Each row is a point on a tangle of strands that fork, close into loops and nearly touch. The rows are in no order.
Points whose rows are less than 85.6 apart are linked; no others are.
q583: [-13  -4 -20  14  11 -12 -27  24 -30   6 -46  -7  24  -2   2 -14  43  10
   5 -27  -9   8  -5 -20 -32 -25 -55 -23  31  -3 -48 -14 -19 -16 -26  43
 -23]
q148: [ 16 -18   8  13  17 -10  18  -4  10  -2  27 -13 -13  20  33  -6  -3 -17
  21  47 -37  31  -1  25   9  -7   3  18  -1 -20 -24  64  -5 -15   3 -18
  13]
q989: [-12  43  29 -56  18  11 -16  30  46  29 -10 -14  30 -49  -7 -20  17  -4
 -14 -37  25 -72 -11 -11  51 -11   5   9  -7  -5  29  16 -16  28 -22   5
   5]
q497: [-31  23  -1 -26  15  -9 -42  30   6  14 -52 -13  31  -9 -32 -34  49  -2
   9 -67  10 -35  -2 -19 -11 -34  -5 -15  17  10 -32  -4   3  37 -33  55
  -6]
q28: [-15   9  -3  -6  21  61 -42  -7  30 -17 -13   9 -53  15 -40   6 -22  31
  17 -12  34 -33  16  16  -1  16  44   6  24  18  32  17   0  12   9 -12
  18]
q519: [ 29 -17 -50  14  10  30 -22 -17 -17   0 -27  13 -16  30   4 -39   8 -44
 -14 -11 -14  12  31  -9 -31   0 -31  13  11   1 -60 -20  40 -28  31  36
 -35]
q101: [-23 -30 -42  -8   9  64 -60  -8  14  17 -13   4 -38  40   5 -43   4  -5
  11 -16 -13 -13  30  14 -22  -5 -17  57   6 -12 -47  28  25 -32  19  43
  24]
q332: [-11 -11 -36  -1  38  47 -52 -30  21 -12 -33   2 -27  39 -15 -19 -13 -11
  20 -17  35 -25  40   0  -1  14  22  20  16  45  -5  -1  17   5   8   6
 -11]
q141: [ 13  -6  18   1  21 -28  11  22 -25  -3 -10   2  32 -26   6   9  20   9
  13   1   6 -17 -23 -13 -25 -13 -28 -13  24  -3 -14   3   1 -14 -11  -3
 -30]
q190: [-34   1 -21 -14  39  63 -54   7  30 -13 -62 -24 -38  23 -14 -24  12   8
  27 -45  39 -47  18  14  10   5  23 -11  24  24   0  18  -8  23   5  21
  11]
q768: [  9 -10  20 -13  17 -19  16  13   3   9   6 -12  12 -13 -11  -4   5  12
  18  22  19 -20 -10   0   3  -6  14  20   2   3   1  32  -9   8   0  -8
   8]
q613: [ -7 -23  28 -21  20  -3   7  15  16   1   5 -18  11   5  15  -7  20  -6
  18  16  -1 -27  -2   1  10   0  17  16   4 -26 -24  50 -10  -1 -20   4
  21]
q896: [ -1 -10 -38  13   5  15 -11 -45 -23 -22 -10  26  -8  39 -26   4 -16 -19
  16  -7  23  24  32 -13 -37  38  16  18  -5  28 -16 -47  33  21  37   5
 -22]
q299: [ -4  -4 -13  -2  26  82 -54 -18  43 -27   0  17 -57  47 -37 -11 -26  16
  14 -11  10 -40  27  13 -11  23  34   7  34  14   5  18  17   8  14 -16
   7]
q177: [  0 -30  -4  32 -55 -20  43   7 -19  -6   8 -23  -7   6  38   1 -12  19
 -28  55 -32  64 -13  30  35  -1  29  -7 -50  14  21  11   8  17   4 -48
   3]
q64: [ 23  -6 -40  38   0  21  -2 -34   3 -12  49  43 -25  63   1 -30  -3 -38
  15  41 -11  21  19  -7 -38  17  14  35 -20 -14 -15   9  25 -17  61 -11
 -14]
q421: [ -8  15 -18  35  39 -32   6  19 -50   4 -28   5  52 -25  19  19  19   3
   3  -6  29  17  -8 -20 -33 -23 -53 -29  -9  23  27 -33 -38 -40   3  30
 -28]
q185: [-25 -15 -29  14  13  43 -54 -49  14 -30 -14  12 -18  49 -39   1 -23  -4
  19 -18  41 -25  37   1  -6  30  29  27  11  36  10 -21  22  23  10   5
  -8]
q289: [ -7  18  -7  -2  16  -8  -5  -6 -32   7 -23   2 -10 -31 -20  17  -6  13
  15 -23  31   5 -12  -6 -34 -12   0   2   5  40   0 -40  11   0   7   0
 -20]
q566: [  3  19  31 -46  -8  -4  16  17  58  45   4 -23  37 -42   0  -1 -20  17
  -5  -7 -10 -47 -22  -4  71 -36  -4   2 -17 -12  47  31 -12  19 -42 -12
  17]
q290: [-49  -8  15 -30   3  41 -36  14  41  -3   8  -3  13  16  15  -1  19   7
  19  -3 -21 -52  21   1 -20  -9   3  31  16 -44 -31  58 -14 -10 -11  28
  63]
q531: [ 40 -12  -1  14 -36 -29  56  10 -36   8  11 -19 -19 -23  19  14 -23  24
 -36  38  -6  35 -27  12  33  10  27 -20 -22  16  21 -22  -4  17   8 -21
 -11]
q100: [ -4 -19   3  10  18  -7   3  20 -40 -11 -14   8  31  -4  29   2  21  -4
  12  -6 -26  12  -6 -19 -15  -8 -47 -18  23 -37 -49  16  -3 -36 -11   8
 -16]
q63: [ 20   5 -41  38  26  21  -9  -1 -33   1 -40   7  -5  10  20 -23  15 -18
 -22 -10  -8  23  23 -14 -33 -11 -60 -20  23  10 -44 -30   2 -53   7  42
 -34]
q651: [-17 -28  25 -21 -19  -9  11  -7  69 -33  29 -25 -10  36  41  10  21  -7
 -10  31 -65  22  15  38  21  -6   1 -10   0 -22  -7  79  -7   2 -30  -8
  37]
q27: [ 15  15   8  22 -12 -18  38   4 -56   7   4   4 -17 -37   7  36   1  15
 -11  -1  19  32 -14   2 -17  20  -7 -25  -8  -2  21 -61 -11 -24   3   4
 -26]
q981: [ 40   2 -33  36  11  23   7 -21 -25 -11   9  37  -5  34   9 -20 -10 -40
  -2  18 -11  12  28 -16 -46   6 -19  15 -14  -6 -37 -12  31 -36  57  -3
 -29]
q22: [-12  15  38 -49   2  23  15  21  67  41   1 -27  22 -33  14  -4  -6  13
 -11  -2 -21 -54 -19   3  77 -36   4  -6 -15 -23  52  43 -24  22 -46  -5
  28]
q491: [ 23  -2  -5  31 -36   4  30  -9 -24  12  30  -2  -9   5  11   5 -14   8
  -4  65 -23  71  12  21  10  10  36  12 -25  -1  -6   2   9  -2   2 -28
  -2]
q407: [ 31  12 -33  44 -13  18  23 -25 -33 -16  16  45  -3  38 -10   1 -17 -22
   7  18   1  34  35 -13 -57  26  -4   7 -20  -8 -32 -33  29 -17  61  -6
 -22]
q850: [-45   0  44 -36  -6  42 -24  14  53  -3  15 -15  10   4  15  10  22   1
   7   5 -30 -44  19   9   2  -9  13  14  12 -53 -12  53 -14  -5 -33  18
  61]
q415: [  6   9   9 -21 -26 -50  26   2 -20  16   9 -21 -15 -43 -25   7 -14  25
  -5 -16  27  -2 -32  -5  16  19  13  -5  -4   2  15 -37 -15  32  -2  -1
   1]
q652: [-28  53   8 -34  25 -25 -39  23  16  11 -46  -2  34 -23 -33 -31  19 -22
 -13 -87  23 -67 -24 -13  19 -37   6 -24  15  29  14 -17  -8  46 -13  32
  -3]
q918: [ -5  22 -17  32   8  -2   2  -6 -52   1 -29  16   3 -11   2  31  10 -10
  -6 -22  35  40  12  -9 -45  -3 -29 -22 -13  37  16 -76  -9 -38   2  25
 -20]
q834: [-26 -13  42 -27 -21  26   3   6  80 -24  23 -36  -7  18  25  14  20   5
 -20  25 -63 -13  10  26  25 -19  19 -17   0 -26   7  69 -13  14 -40  -5
  42]
q223: [  1  10   0  -9  25 -20   6  12 -21   6 -20  -7  10 -28  -8   1   7  12
  19 -12  29 -15 -17 -12 -29 -15  -1   4  14  23 -11  -4   4   2   7  -5
 -21]
q599: [ 34 -21  -4   7 -51 -55  58  13 -25   7  11 -25  -5 -28  11  18 -33  26
 -39  23 -12  13 -43   5  37   6  10 -29 -17  15  24 -25 -13  30   6 -28
  -4]
q204: [  1  14  32 -44  11 -10   1  20  34  12   0 -11  30 -32 -16 -12  16  -1
  -1 -15  33 -63 -11 -14  28 -17  12  13  -2  -5  17  25 -10  19 -16   3
   2]
q867: [-27  20   0 -17   0  38 -36  -4  20 -15 -13  -6 -51 -10 -48  12 -20  46
  14 -28  49 -25  -2  21  22  22  39   7  14   2  46   4 -15  37  13  -7
  31]
q655: [-28  60  10 -43  19 -26 -31  15  25  13 -19  -5  37 -41 -40 -17  -1 -14
  -3 -73  40 -63 -15 -13  21 -20   7  -1   4  26  29 -11 -13  45   0   1
  13]
q71: [-34  29  32 -57   8  23 -32  33  22  31 -17  -9  48 -38  10 -11  31  11
  10 -43  -4 -49   4 -22  30 -22   5  16  -7 -21  -9  17   6  10 -52  24
   7]
q228: [ 25 -12  13  27  -3 -19  54   1 -21  -1  18  11  31 -18  10  29 -11  12
  19  41 -22  53  -4  10 -12 -18 -21 -32   7 -22   5  17   4 -24   5 -22
  -3]
q946: [-15 -34 -34  -1  17  61 -55 -14  22  -3  -5  11 -56  57   2 -46   0 -22
   0 -17   1 -24  25  11 -11  20   6  33  15  -5 -33  12  18 -26  20  18
   4]
q590: [ 11   1  14  17  10 -26  29  12 -31   3   1  12  38 -34   8  30   8  19
  15  14   8  10 -16  -5 -29 -11 -37 -21  18  -5  13  -8 -11 -28   4  -8
 -27]
q213: [-25  39  10 -18   6 -45 -25  12 -11   7 -24   1  24 -37 -34   1  -1   3
   4 -58  37 -31 -41 -11 -18 -24 -16  -8  15  34  18 -35  -9  23   4  11
  -6]
q287: [-16 -28   8  -2 -57 -24  16  18  15  -3  11 -25 -17  -7 -16  -5  -7  44
 -32  32   6   0 -21  22  48   4  36   4 -24   5  35  15 -27  34  -2 -17
  38]
q466: [  6  10  34 -39  13 -20  -3  25  14  12  -5 -11  39 -33  -5  -5  17  -4
  -1 -17  14 -52 -24 -22  17 -14  -4   4   8  -5  -2  14   4   8 -25   1
 -18]
q948: [  0  18   1   9  -3 -14  14  -3 -47   9  -8   2 -19 -36 -12  32  -3  15
   3 -18  28  25 -11  -6 -28   8  -3  -5  -3  17   8 -59   2 -13   6  -1
 -21]
q57: [  9   5 -24  12   9  15  -6 -30 -26  -2 -16  22 -11   6 -19  14 -10 -13
   5  -5  21  14  29 -12 -46  12   7  13  -5  36 -23 -44  32  -5  22  -2
 -28]
q155: [  0 -28  27  -8 -14 -19  24   4  38   1  20 -18  19   1  -1  14   7   5
   1  49 -20   2  -3  16  28 -24  13   7 -13   4  22  56  -9  15 -18 -17
  32]
q708: [-20  38  19 -12 -12 -72   5   7 -22   9  -4 -10   1 -37 -17   6 -20 -11
 -10 -65  34 -10 -50 -13   8  16 -17 -30  13  18  28 -79 -38  30  -9   0
  10]
q792: [-23  60  15 -49 -18 -37  -3   6  31  25   3 -15  29 -50 -51  -8 -23   2
 -18 -57  38 -43  -5 -11  37  12   4   0  -3   3  31 -35 -27  55 -21 -13
  30]
q559: [ -3  -9 -17  19  21  -9  -7  23 -37  -2 -37  -2  25  -5  23 -10  35   5
   3 -12  -6   7  -3 -18 -25 -13 -56 -26  24  -7 -37  -7 -16 -36 -13  28
 -35]
q55: [-32  60   4 -47   2  -8 -23   7  38  10 -11 -12  20 -43 -52  -1 -10  -7
  -8 -61  57 -59  -2  -6  36   7  11   6   0   5  49  -9 -36  57   3  -8
  40]
q377: [  -3   10   -1   15    7   -2  -21  -37  -54  -24  -24   -5  -27   11
  -15   32  -14  -32  -13  -55   23    3  -20  -17    1   14   20  -16
   -4   51   17 -100   28   25    4   19  -16]
q883: [  8 -20  -5  -9 -49 -39  33  15   1   3   8 -27 -22 -16  -7  -5 -26  34
 -37  21  11  -1 -34   8  60  18  34   0 -20  13  29  -7 -32  41   2 -16
  26]
q671: [  8   4  -7   1   9  -4  -7 -43 -37 -25  -5   1 -39   3 -17  29 -17 -18
 -10 -31  33   8 -10 -17  15  39  41   1 -14  38  14 -71  28  33   4   8
 -22]
q436: [  2 -11  -7  -7  34  31 -16  -8  12   8  -9   7 -37  13   0 -19 -10   7
  23   7  28 -18  12   2  -9  13  29  28   8  25 -12  23  -6 -11  11  -7
   4]
q571: [ 34   8  -1  17   3  -7  19 -30 -46 -29   0  26 -35  13  -5  34  -6 -19
 -18 -20  21  24  -2 -15 -12  46  27 -18 -14  33  11 -74  26  18  23   7
 -34]
q216: [-24  14 -10  -8  11 -12 -48  21  -3  20 -55 -13  27   1 -40 -33  48   7
  19 -55 -10  -1   4 -22 -36 -45 -33 -14  37  10 -40 -11 -12  22 -39  74
  -3]
q666: [ 25   7 -29  18  18  21   0 -20 -20   2  -7  27 -11  14   1  -6 -15 -25
   4   9   2   7  26 -12 -41   8  -7  21   1  23 -36 -21  27 -24  26 -10
 -27]
q288: [-37  -8   4 -31  11  24 -42   1  42  -7   5   0  31  21  29   6  15  -1
  19  -3 -31 -48  20 -10 -17 -28  -7  47  13 -46 -32  75  -5 -18  -6  31
  60]
q276: [ 14 -12 -29  20  -4   7  15 -30 -31 -24  20  43 -34  58  -5   2  -7 -17
  -1  17  21  38  15  -6 -13  67  53   4 -20   6  -5 -41  19  36  29  -2
 -19]
q442: [ -9   2 -26   3  14  -3 -43  14 -12  17 -45 -10  23   3 -24 -22  43  17
  17 -39 -17  10   6 -21 -40 -37 -60  -5  40  -3 -55  -9 -13  -5 -24  65
  -6]
q720: [  6  17  -8  35  -4   2  13 -11 -51 -17 -13  25 -14   7   0  34  14 -18
 -19 -22  27  32  22  -9 -42  23 -14 -24 -18  31   7 -88   9 -26  11  18
 -24]
q964: [ 32   0 -14   7  -5  -3  21 -29 -28 -22  17  34 -37  29  -4  19 -11 -12
 -23  17  24  27   2 -10   4  62  54   0 -19  28   9 -49  22  32  19   4
 -26]
q953: [ 22 -11  11  39  23 -17  55   3 -31  -5  13  31  43 -15  35  25   1   6
  16  25 -10  50   8  -8 -12 -17 -46 -44  10 -28  14  10 -10 -53   8 -11
 -11]
q925: [-11 -19 -24  10  19  66 -51 -34  36 -29  17  39 -43  65 -37 -17 -21   7
   6  -2  11 -29  30  10 -21  31  31  20  26  13   0  11  18   5  25 -15
   2]
q907: [ 11 -29   0  12 -42 -33  56   4  -7  -8  16 -10  28 -12  16  21 -10   5
   2  52 -46  85   1  25   4 -26  -6 -30 -37  -8  13  29  18  11   0 -43
  14]
q791: [-19 -28 -10 -12  15  11 -20  12 -11   6  -6  -7   1  15  23 -17   9  -5
  25   1 -25  -5   7   2 -12 -10 -13  44   2 -43 -60  43   6 -23   0  20
  30]
q858: [ 10 -11  16 -14 -45 -53  35   4  -7  19  12 -20  25 -41 -28  15 -11  22
 -11  15   8  -3 -26  -2  19  -4   1  -2 -10 -15  16 -16  -3  24 -12 -13
   4]
q8: [ 24 -21   8   2  20 -17  35   3  -5 -11  23  -7   5  11  36   2  -3 -26
  22  39 -45  42  -3  13   3 -18 -11  -1   1 -34 -31  57   4 -15  -1 -17
   7]
q373: [ 30  -3 -10  34  30  19  25   1 -35  -4  12  15  -5   5  42  -8 -12 -26
  10  19 -37  25   6  -6 -16 -12 -27   0   0 -36 -47  20  21 -56  22  -6
 -20]
q245: [-33  27  -4 -33   9   9 -31  -6  15  -6 -18 -15 -24 -22 -42   5  -7  22
  20 -43  62 -41  -7   2  18  10  28  11   5  15  44   4 -23  46  22  -1
  32]
q238: [ -5 -40 -39   9  11  55 -45 -25  18  -9  14  29 -52  68   8 -55   6 -39
  -2  -4 -11 -16  23   9 -19  21   3  39   4 -13 -30  13  24 -30  35  14
  -5]
q987: [ -1 -29  13 -15  11 -15   9  16 -24 -13   1  10  38  -5  29  11  15 -13
  14  -1 -38  12   1 -26  -8 -15 -34  -9  16 -53 -48  28   7 -29 -29  -4
  -1]
q237: [-14   2  30 -38   7  -2 -17  36   7   9 -17 -10  42 -18   7  -8  32  -4
   8 -25  -2 -43  -4 -28  14 -12  -4   9   3 -22 -29  18   9   2 -45  15
  -5]
q360: [ 22  15 -21  46 -27  17  11 -25  12   1  55  12 -10  36  22  -6 -11 -20
   9  72 -39  72  19  22  -3  11  14  25 -32 -10 -11  28  18 -22  24 -33
   2]
q686: [-22  36  16 -34  17 -21 -38  37   8  11 -40  -6  36 -25 -21 -32  38 -12
  -8 -67  13 -55 -18 -22   5 -29  -6 -17  15  16  -3  -8  -1  26 -30  33
 -18]
q736: [-25  -6 -20  -5  31  90 -74  -3  40 -22 -50 -20 -46  39 -16 -19  -2   7
  20 -46  19 -52  29  17   8  11  24 -10  38  15  -3   7   8  20   5  17
   5]
q560: [-10  24  13 -20  21 -36 -23  25  -2   4 -35   2  27 -23 -15 -17  27   0
   1 -51  24 -43 -29 -18 -14 -27 -14 -15  19  23  -3  -9  -4  19 -13  19
 -24]
q955: [ -7  37  23 -22 -44 -63  15   9   9  28  12 -12  31 -55 -28   6 -25  11
 -24 -33  16 -26 -32 -12  25  11 -26 -20   4  -9  25 -54 -20  24 -37 -15
   0]
q272: [-29 -15  -1   0  10  52 -39  -9  26  -6  39 -10 -62  48  22 -24   0  10
   8   0 -51  -9   9  40 -19   8  11  32  10 -50 -32  56   6 -30  15  12
  30]
q540: [ 23  10 -10  44 -37   7  30 -18  -5   4  37  -2   1  16  23   4 -18 -11
   6  70 -41  89  21  22   2   2  14   8 -35 -10  -7  17  17 -14  17 -36
   1]
q412: [-29  42  35 -64  19  31 -24  38  36  45 -14 -15  33 -51   9 -21  25   7
  -5 -43   3 -65  -9  -4  58 -14   4   7  -9 -27  22  21 -14  27 -40  15
  10]
q510: [-15  46  19 -40 -34 -57  13  11  13  23   9 -21  23 -51 -42  -2 -19  10
 -18 -44  29 -31 -21 -11  29  17  -1  -6  -2   1  21 -45 -24  45 -21 -13
  21]
q545: [ 61   7   1  30 -40 -14  60   5 -42   3  21   1 -21  -9  29  20 -25  12
 -40  44 -15  47 -11   9  21  16  30 -24 -24  23  25 -34   7   1  17 -18
 -25]
q949: [ -4 -10  12 -12   2  -9   9   5   3  12   9  -8  -9 -20 -21   5  -2  29
  19  25  31  -7  -4  10   6   3  28  24  -7   8  14  25 -15  13   5  -7
  19]
q260: [-16 -17   2  34 -51  13   7  -5   7  -3  30 -13 -30  19  12  -7  -6  36
 -18  57 -30  54   2  44  22  10  38  16 -26  18  18  23   2   9  -3 -34
  16]
q301: [  3 -17   4   2  33  19  -9   0   8  12  10  -2 -36  20  16 -19  -1   0
  23  24   1 -12   3  12  -3   8  17  30   6   2 -27  39 -12 -16   8  -9
   9]
q872: [-13 -31  17 -22  15  -4  -2  11   0  -2   6 -13  14  14  26  -4  12 -15
  19  11 -23  -6   3   0   2  -2   3  27  -1 -48 -46  51  -1 -12 -18   7
  29]
q766: [  6 -40  -3  14 -60 -42  52  10 -18 -11   5 -26  13 -12  28  16 -10  10
 -23  48 -38  60 -17  27  30 -15  13 -24 -51   1  24  13  15  24  -2 -48
   9]
q595: [ 25 -27   8  18 -19 -29  61   3  -9 -11  21   6  34 -14  14  25  -9   5
  11  48 -44  75   1  14  -6 -37 -24 -39 -13 -19  10  28   8  -9   2 -33
  12]
q224: [-14   2  43 -30 -19  33   4  20  80  10  17 -27   2 -13  -3   7  12  14
 -22  16 -26 -57 -11  16  54 -33  18 -16  -6 -13  46  51 -23  18 -35 -10
  38]
q69: [ -5  12   3  17  25 -48 -13  22 -33  -1 -26  13  67 -28  17   9  27  -7
  -1  -7  24  -7 -22 -29 -20 -15 -54 -30  -5  14  35 -22 -40 -26 -17  23
 -36]
q66: [-17 -29 -33  -2  11  42 -38  -1  -2  16  -9   3 -30  31  19 -36   3 -14
  14  -3 -19   1  18  11 -18  -7 -14  56  -4 -29 -54  31  20 -39  16  33
  18]
q133: [-38 -10  46 -33 -14  30 -10   6  65 -14  22 -25   1  14  19  14  20  -5
  -6  12 -45 -21  19  21  16 -10  18   3  10 -48  -9  60 -12   1 -41  11
  57]
q300: [ -6 -31 -41  23  16  42 -41 -44  27 -28  35  46 -39  81 -21 -32 -13 -15
   7   8   6  -9  22   3 -33  29  21  31  19   3  -3  11  16   2  49  -8
  -7]
q692: [-19 -10  16   0   7  33 -18   0  40 -16  48 -29 -52  46  23 -13   2  16
   5  17 -58  -3   4  50   0   8  20   9  19 -40 -26  73  -6  -9   9  -1
  35]
q334: [ 14   7  15   2 -39 -68  46  12 -22  13  14 -15  11 -44   2  30  -6  13
 -29  -5  11   7 -41  -4  19  21 -31 -42   2 -14  41 -60 -33   6 -10  -6
 -15]
q460: [  2 -16   9  22   5   6   7  -8  32  -4  41 -14 -28  33  24  -5  -3   8
  11  51 -38  29   1  41  11  -2  10  18   2   1  -7  67 -12 -10   7 -21
  20]
q829: [-25   5 -14 -18  40  33 -39   4  22  -7 -47 -17 -32   7 -17 -17  11   9
  25 -38  50 -46   7   4   8   2  26   4  14  29  11  18  -6  25  10  11
   7]
q542: [-19 -17  20  -6 -11   9  -5  -5  53 -28  41 -39 -37  43  32   0  14   5
  -2  28 -67  12   8  49  11   6   6  -1  11 -36 -16  82  -9   0   2  -6
  36]
q78: [ -2  24  22  -8 -46 -73  21   8   1  24   8  -9  35 -54 -14  22 -15   6
 -23 -16  13  -7 -36 -10  16  15 -43 -28   4 -19  43 -63 -26   6 -33 -12
  -5]
q695: [ 19  21  -8  45 -16  11  34 -11 -47 -11   6  37  -1   2   7  33   4  -4
 -10   2  15  34  35  -5 -43  31 -13 -22 -20   4  -3 -63  12 -43  17   5
 -26]
q880: [-12 -26  19  -9 -51 -23  18   9  32   6  18 -25  12 -10 -23  12  -1  27
 -17  40  -6  -8 -13  18  40 -15  20   7 -29   5  39  32 -12  25 -14 -21
  42]
q351: [ 13 -31  29 -24  -6 -24  27   5  38  -8  17 -16  27   2  17  16   8 -20
   2  41 -35  12   1   8  30 -28   5  -3 -13 -12   7  58   1   9 -37 -16
  19]
q98: [ 27   1 -33  32 -15  10  19 -26 -32 -18  25  44 -18  54  -7  -3 -10 -18
   6  20  10  47  26  -9 -41  56  32   8 -27  -9 -22 -39  22  14  50  -6
 -19]
q870: [-12 -13   7  27 -31  13  -1  -1  28  -5  40 -16 -30  25   1  -2  -6  43
  -5  56 -33  37   3  48  12   1  27  19  -5  18  14  51  -6   5   5 -33
  29]
q179: [ 15   5  -4 -24 -33 -48  34   3  -6   9  10 -29 -24 -33 -14   1 -28  24
 -23  -7  25  -1 -39  -4  43  30  21  -8  -5  13  18 -33 -29  47   2 -10
   9]
q277: [ -7   7  14   5  21 -44 -22  24 -24   0 -26  14  75 -29  24   4  34  -9
  -4  -6   4 -13 -16 -41   5 -17 -58 -34  -6  -1  31 -18 -30 -34 -43  19
 -45]
q482: [ 25 -19  39 -35   1 -23  32  13  23   5  15  -5  38 -17   6  12   6 -16
   2  20 -26  -3 -14 -13  29 -32  -4 -10  -1 -19   5  39  10  -1 -45 -14
  -1]
q40: [ 24 -10  27 -18 -24 -39  32   4  10  12  17  -7  45 -37 -21  25  -6   6
   1  22 -11  -4 -19  -6  19 -28 -14  -7  -1 -14  27  15   7   4 -23 -19
  -3]
q492: [-24  16  -7 -23  34   4 -27   2  13   0 -36 -16 -10 -13 -30  -8   3  12
  25 -40  58 -39  -4  -2   3 -10  24  10   5  29  23   9  -8  29  18   7
  10]
q143: [  6   4   8  22  -9 -29  36  13 -49  11   5   5  22 -39   6  39   9  22
   5  11  19  35 -14   2 -20   2 -30 -27  -5 -16  31 -42 -16 -31   5  -1
 -21]
q207: [ 15 -10  -7   5  34   7  12   6 -19  11  -5   1 -14   4  19 -12  -4  -6
  21  17  -4  -4  -2   1 -13  -3   0  25   8  -3 -43  19   7 -25   9 -12
 -11]
q932: [-18  -7  43 -27 -22  28   7  16  83 -11  20 -36  -5   1  13  10  17   8
 -23  27 -49 -33  -2  21  42 -34  20 -19  -7  -8  32  66 -16  18 -38 -13
  38]
q525: [  9 -31 -40  26  12  39 -27 -37  18 -14  37  41 -40  77   4 -46   1 -37
   3  15  -7  -4  17   0 -29  22   7  37  -1  -4 -19  16  18 -16  58  -5
 -14]
q154: [ 14  34  44 -34 -10 -38   6  14  23  39  -2   1  53 -57  -2  10 -15  16
  -2 -24 -10 -30 -33 -20  39 -29 -42  -9  11 -14  43  -4   0  -4 -51 -17
 -15]
q611: [ 23  17 -15  53   7  15  26  -8 -36  -1   0  37   7  -2  13  18  -7  -6
  -1  16  -3  23  30  -5 -44   2 -32 -10  -2   6 -20 -29  14 -59  24  -7
 -24]
q124: [ 20 -13 -17  20  29  21   4  -3 -24   6   1   8 -21  19  32 -20 -12 -28
  10  19 -26  11   5  -1 -15  -3 -10  26  -3 -22 -54  19  15 -40  17  -2
 -11]
q893: [ 32   8  -8  43  25  14  36  -4 -33  -4   4  22   8  -4  34   9 -10  -9
  13  24 -18  27  11  -9 -27 -11 -29 -14   8 -16 -32   5  12 -55  19 -15
 -21]
q378: [-33  41  11 -16 -15 -59 -14  10 -17  13 -14   1  20 -44 -27   7 -10  -3
   2 -65  36 -21 -43 -15  -9  -5 -18 -17  15  18  28 -57 -19  26  -3   3
  10]
q411: [  6 -30  21 -18   9 -18  18  13 -14 -26  11  24  36  -8  38  12  11 -26
   6   8 -51  37   5 -21  -9 -22 -41 -28  12 -64 -34  30   5 -31 -31  -5
   9]
q688: [ 15 -29  16  13  23 -20  39  10 -21 -26  13  31  37  -8  48  10  11 -16
  10  16 -38  45   4 -17 -10 -20 -48 -51  15 -49 -12  31  -5 -49  -8  -7
  -4]
q297: [ 12  -9  -2   8 -26  -4  26  -4 -28  19  17  -5 -24 -13  -4   5 -12  22
  -1  45  -1  42  -2  17  13  10  42  18 -20   1   2  -2   3   6   2 -14
   5]
q367: [ 10  41  38 -47  -5 -24   9  14  42  47   6 -16  47 -60 -11  -2 -19  16
  -7 -23   4 -48 -26 -13  52 -26 -16   7  -6  -5  37   5  -4  16 -39 -15
   2]
q439: [ 28  -6   3  -2 -49 -69  57  12 -14  13  12 -23   5 -35   2  22 -24  19
 -36   9  -3   3 -46  -5  33  16 -16 -41   2   0  31 -45 -27  24  -6 -16
  -9]
q150: [-11  24 -16  29  20 -17   4   9 -49   9 -32  11  23 -28   7  28  11   7
  -1 -16  39  29  -7  -9 -39 -13 -34 -23 -10  35  31 -63 -24 -40   2  27
 -19]
q268: [  1  -3  -3  -2  -6  15  -5 -15  -5  13  15   8 -36  -6 -19   3 -12  27
  12  28  28  18   6  13   4  23  45  29  -7  15   9   1  -1   4   1  -9
  12]
q761: [   2    6   -7   33   -1    1   -4  -30  -55  -24  -31   12  -16   23
  -16   39    5  -31  -14  -49   22   25    5  -14  -27   18   -3  -28
   -4   45   13 -104   14    5   16   25  -19]
q587: [ 25  -4 -44  27   9  30 -25  -7 -29   7 -35   7 -12  13   6 -30  22 -21
 -18  -9 -19  29  28 -12 -31 -13 -61  -1  20 -11 -60 -27  20 -44  15  54
 -32]
q973: [ 71  18  -2  24 -24 -14  53  -7 -35  -6  28  20 -29  -3  12  35 -19   3
 -43  25   0  38  -5  -9  10  35  29 -20 -19  37  28 -49  11   6  27  -9
 -27]
q767: [ 22  18 -36  49  19  21   5 -10 -29  -4 -27  29  13  15  17   2   8 -19
 -16   1  11  21  35 -15 -50  -9 -54 -16   6  30 -17 -43   8 -53  27  21
 -31]
q447: [ -9 -26  -2  35 -53  -2  23   2  -4  -9  19 -19 -33  15  35  -8 -11  30
 -41  56 -29  50 -18  40  42  13  37   8 -39  25  33  16   1  18   2 -47
   4]
q714: [-15 -15 -26   1  30  92 -72 -19  42 -31 -32  -2 -41  59 -28 -20 -22  -1
  12 -37  14 -57  34  15   1  25  26   0  39  15  -3   3  21  13  15   4
  -5]
q341: [ -1  -9 -21  -1  33  29 -25 -23   7   1 -23   5 -29  17 -11 -13 -13  -7
  19  -3  33 -10  23  -5 -15  13  23  26   7  41 -16  -1  12  -6   9  -4
 -12]
q343: [ 23   7 -24  49 -18  16   2 -32   5  -2  60  30 -16  50   7 -16  -8 -30
   7  60 -24  45  20   0 -22  13  19  32 -28 -17 -15  14  17 -20  44 -20
  -2]
q509: [-26 -25 -37  19  10  27 -30 -54 -12 -29   0  26 -20  61 -27  -3 -20  -7
  19  -6  36  12  30  -3 -24  51  31  27   1  20  -1 -39  26  34  29   2
 -16]
q263: [ 23 -25 -49   9  21  30 -30 -30  -1 -10 -25  15 -19  51  -3 -40  -4 -46
  -3  -5   5   3  35  -5 -29  13 -12  23  10  23 -41 -14  33  -8  48  21
 -31]
q923: [ 19   3  36 -20 -19 -39  21   8  15  16  12   4  55 -46 -12  23 -11   7
  -6   9  -9 -11 -27 -20  19 -27 -39 -15   6 -13  41   2   6 -11 -38 -14
 -17]

How many points has the smallest loop of links through each point below? Write none if it is on no loop.
q141 | 7
q883 | 10
q946 | 17
q714 | 9

A fork is a point with three links, a tip a point with one. Leave the first point through the second and follow the links. Name the first fork or tip that comes.
q896, q57 | q720
q334, q78 | q686
q867, q245 | q299
q57, q896 | q611
q872, q791 | q525
q224, q22 | q40
